Each row is a point on a tangle of strands that fork and nearly touch. The rows are in no order.
(in the rows, 128 means zero)
Points whose rows are less than 59.5 apart are linked; no others are.
Pov: 157; 103; 78; 133; 174; 156; 160; 91; 100; 167; 145; 113
Gadib: 153; 64; 113; 70; 100; 133; 105; 136; 138; 114; 174; 70
teza: 140; 80; 125; 105; 183; 143; 152; 111; 150; 176; 148; 130
lisaz: 147; 160; 118; 172; 150; 134; 164; 78; 79; 107; 55; 151
nitip: 128; 155; 121; 161; 133; 60; 95; 144; 151; 95; 128; 194
fud: 92; 198; 139; 163; 78; 111; 142; 136; 100; 92; 105; 143
dev: 114; 157; 77; 120; 96; 149; 108; 147; 112; 121; 176; 55
borev: 99; 130; 143; 112; 127; 144; 148; 132; 140; 145; 147; 122
Tasu: 147; 46; 163; 90; 97; 133; 100; 164; 163; 115; 138; 140
seda: 125; 157; 121; 165; 123; 75; 119; 143; 132; 100; 114; 184
nuga: 116; 141; 95; 120; 105; 154; 121; 143; 105; 125; 173; 79
zolu: 188; 110; 97; 159; 162; 129; 119; 144; 117; 157; 110; 174
ror: 180; 100; 138; 130; 115; 94; 72; 172; 149; 101; 119; 177
salir: 148; 151; 110; 167; 149; 147; 172; 82; 80; 128; 72; 145
doru: 117; 174; 138; 155; 125; 157; 159; 81; 83; 115; 79; 115
Gadu: 98; 178; 190; 144; 127; 112; 147; 87; 105; 114; 74; 126
zuf: 169; 78; 111; 127; 178; 147; 140; 123; 129; 177; 140; 144
Fof: 108; 180; 160; 153; 116; 134; 154; 88; 94; 109; 80; 126
Bedi: 61; 155; 140; 104; 89; 148; 110; 164; 158; 119; 172; 81
bemu: 107; 78; 172; 92; 128; 106; 117; 173; 171; 138; 127; 159
sefa: 144; 168; 109; 187; 150; 90; 138; 79; 105; 90; 64; 174
beguv: 101; 110; 147; 96; 76; 139; 108; 181; 130; 103; 168; 109
rif: 83; 147; 166; 110; 136; 146; 157; 104; 150; 147; 135; 115
migon: 139; 69; 127; 78; 95; 140; 104; 149; 132; 109; 172; 86
Vuvo: 132; 76; 144; 91; 87; 140; 108; 166; 132; 101; 163; 107
fupi: 71; 178; 216; 118; 126; 133; 142; 87; 143; 130; 104; 100
peb: 110; 140; 128; 130; 116; 140; 149; 139; 117; 135; 145; 128
Delu: 112; 67; 174; 86; 109; 111; 107; 175; 166; 123; 131; 151
Guve: 177; 60; 158; 102; 106; 124; 92; 168; 161; 115; 126; 154
zuti: 76; 140; 143; 105; 93; 145; 119; 167; 145; 120; 164; 106
pav: 172; 60; 96; 79; 147; 131; 120; 125; 123; 145; 171; 79
gama: 121; 156; 81; 155; 102; 165; 139; 135; 77; 117; 144; 106
vopek: 72; 161; 210; 104; 140; 145; 138; 71; 163; 145; 117; 82
saru: 141; 126; 136; 134; 161; 70; 90; 143; 175; 130; 114; 196
giru: 161; 119; 71; 157; 164; 167; 167; 93; 85; 153; 124; 127
lepe: 116; 92; 171; 101; 156; 94; 124; 155; 185; 156; 115; 179
dozuf: 113; 167; 144; 156; 118; 84; 145; 123; 128; 108; 100; 169
Meli: 116; 91; 165; 105; 166; 112; 144; 135; 176; 170; 122; 168
Tukog: 172; 136; 94; 171; 155; 103; 112; 139; 124; 132; 100; 186
fufal: 170; 75; 82; 97; 156; 139; 130; 119; 112; 152; 169; 85
vasab: 130; 87; 151; 106; 172; 132; 150; 127; 166; 175; 132; 153
Bazis: 79; 184; 217; 133; 121; 116; 143; 88; 119; 121; 80; 113
pas: 114; 171; 88; 152; 107; 170; 147; 112; 87; 122; 135; 100
luto: 143; 141; 120; 152; 153; 66; 75; 136; 162; 112; 126; 197
nugup: 115; 175; 109; 160; 114; 172; 157; 91; 81; 115; 104; 108
vora: 133; 111; 100; 113; 120; 147; 120; 146; 103; 131; 172; 99
fet: 144; 167; 126; 178; 155; 100; 146; 70; 90; 93; 47; 162
fonuz: 174; 77; 155; 109; 98; 105; 83; 173; 161; 99; 121; 164
tal: 97; 159; 89; 106; 93; 132; 87; 161; 160; 119; 169; 31
Vogo: 172; 58; 97; 65; 118; 126; 110; 125; 132; 129; 171; 64
suzeg: 92; 171; 137; 141; 96; 145; 146; 136; 115; 121; 134; 123
siv: 97; 180; 136; 152; 90; 131; 147; 137; 105; 114; 118; 137
Kupum: 77; 159; 110; 105; 90; 141; 87; 160; 165; 118; 176; 49
Mino: 130; 114; 153; 121; 160; 76; 104; 145; 179; 144; 113; 190
mebu: 152; 110; 100; 143; 114; 151; 130; 155; 86; 123; 155; 124
lut: 74; 145; 184; 95; 141; 143; 155; 79; 169; 159; 130; 94
vube: 149; 162; 99; 182; 136; 102; 139; 112; 106; 107; 81; 179
memid: 114; 175; 70; 124; 98; 137; 102; 140; 139; 127; 164; 31
kefed: 157; 91; 86; 112; 162; 149; 140; 110; 108; 163; 163; 101
Fad: 162; 145; 97; 177; 148; 103; 128; 124; 108; 128; 92; 183
gupe: 187; 88; 103; 147; 181; 146; 131; 128; 122; 171; 119; 165
rogo: 152; 133; 95; 157; 155; 161; 172; 85; 90; 147; 108; 133

A fork is a point with three links, a tip a point with one. Leave the first point through the second and follow the links. Name the first fork or tip that comes.
rif; borev | fud
fupi; Bazis | gama
ror; fonuz | lepe
Tasu; Guve | ror

Name the points in between on the shortest way along the links from the first point to the second, in order.
Vuvo; Vogo | migon > Gadib
fet; Pov | lisaz > salir > rogo > giru
gupe; bemu | zuf > teza > vasab > Meli > lepe
Kupum; Vogo | Bedi > zuti > beguv > Vuvo > migon > Gadib
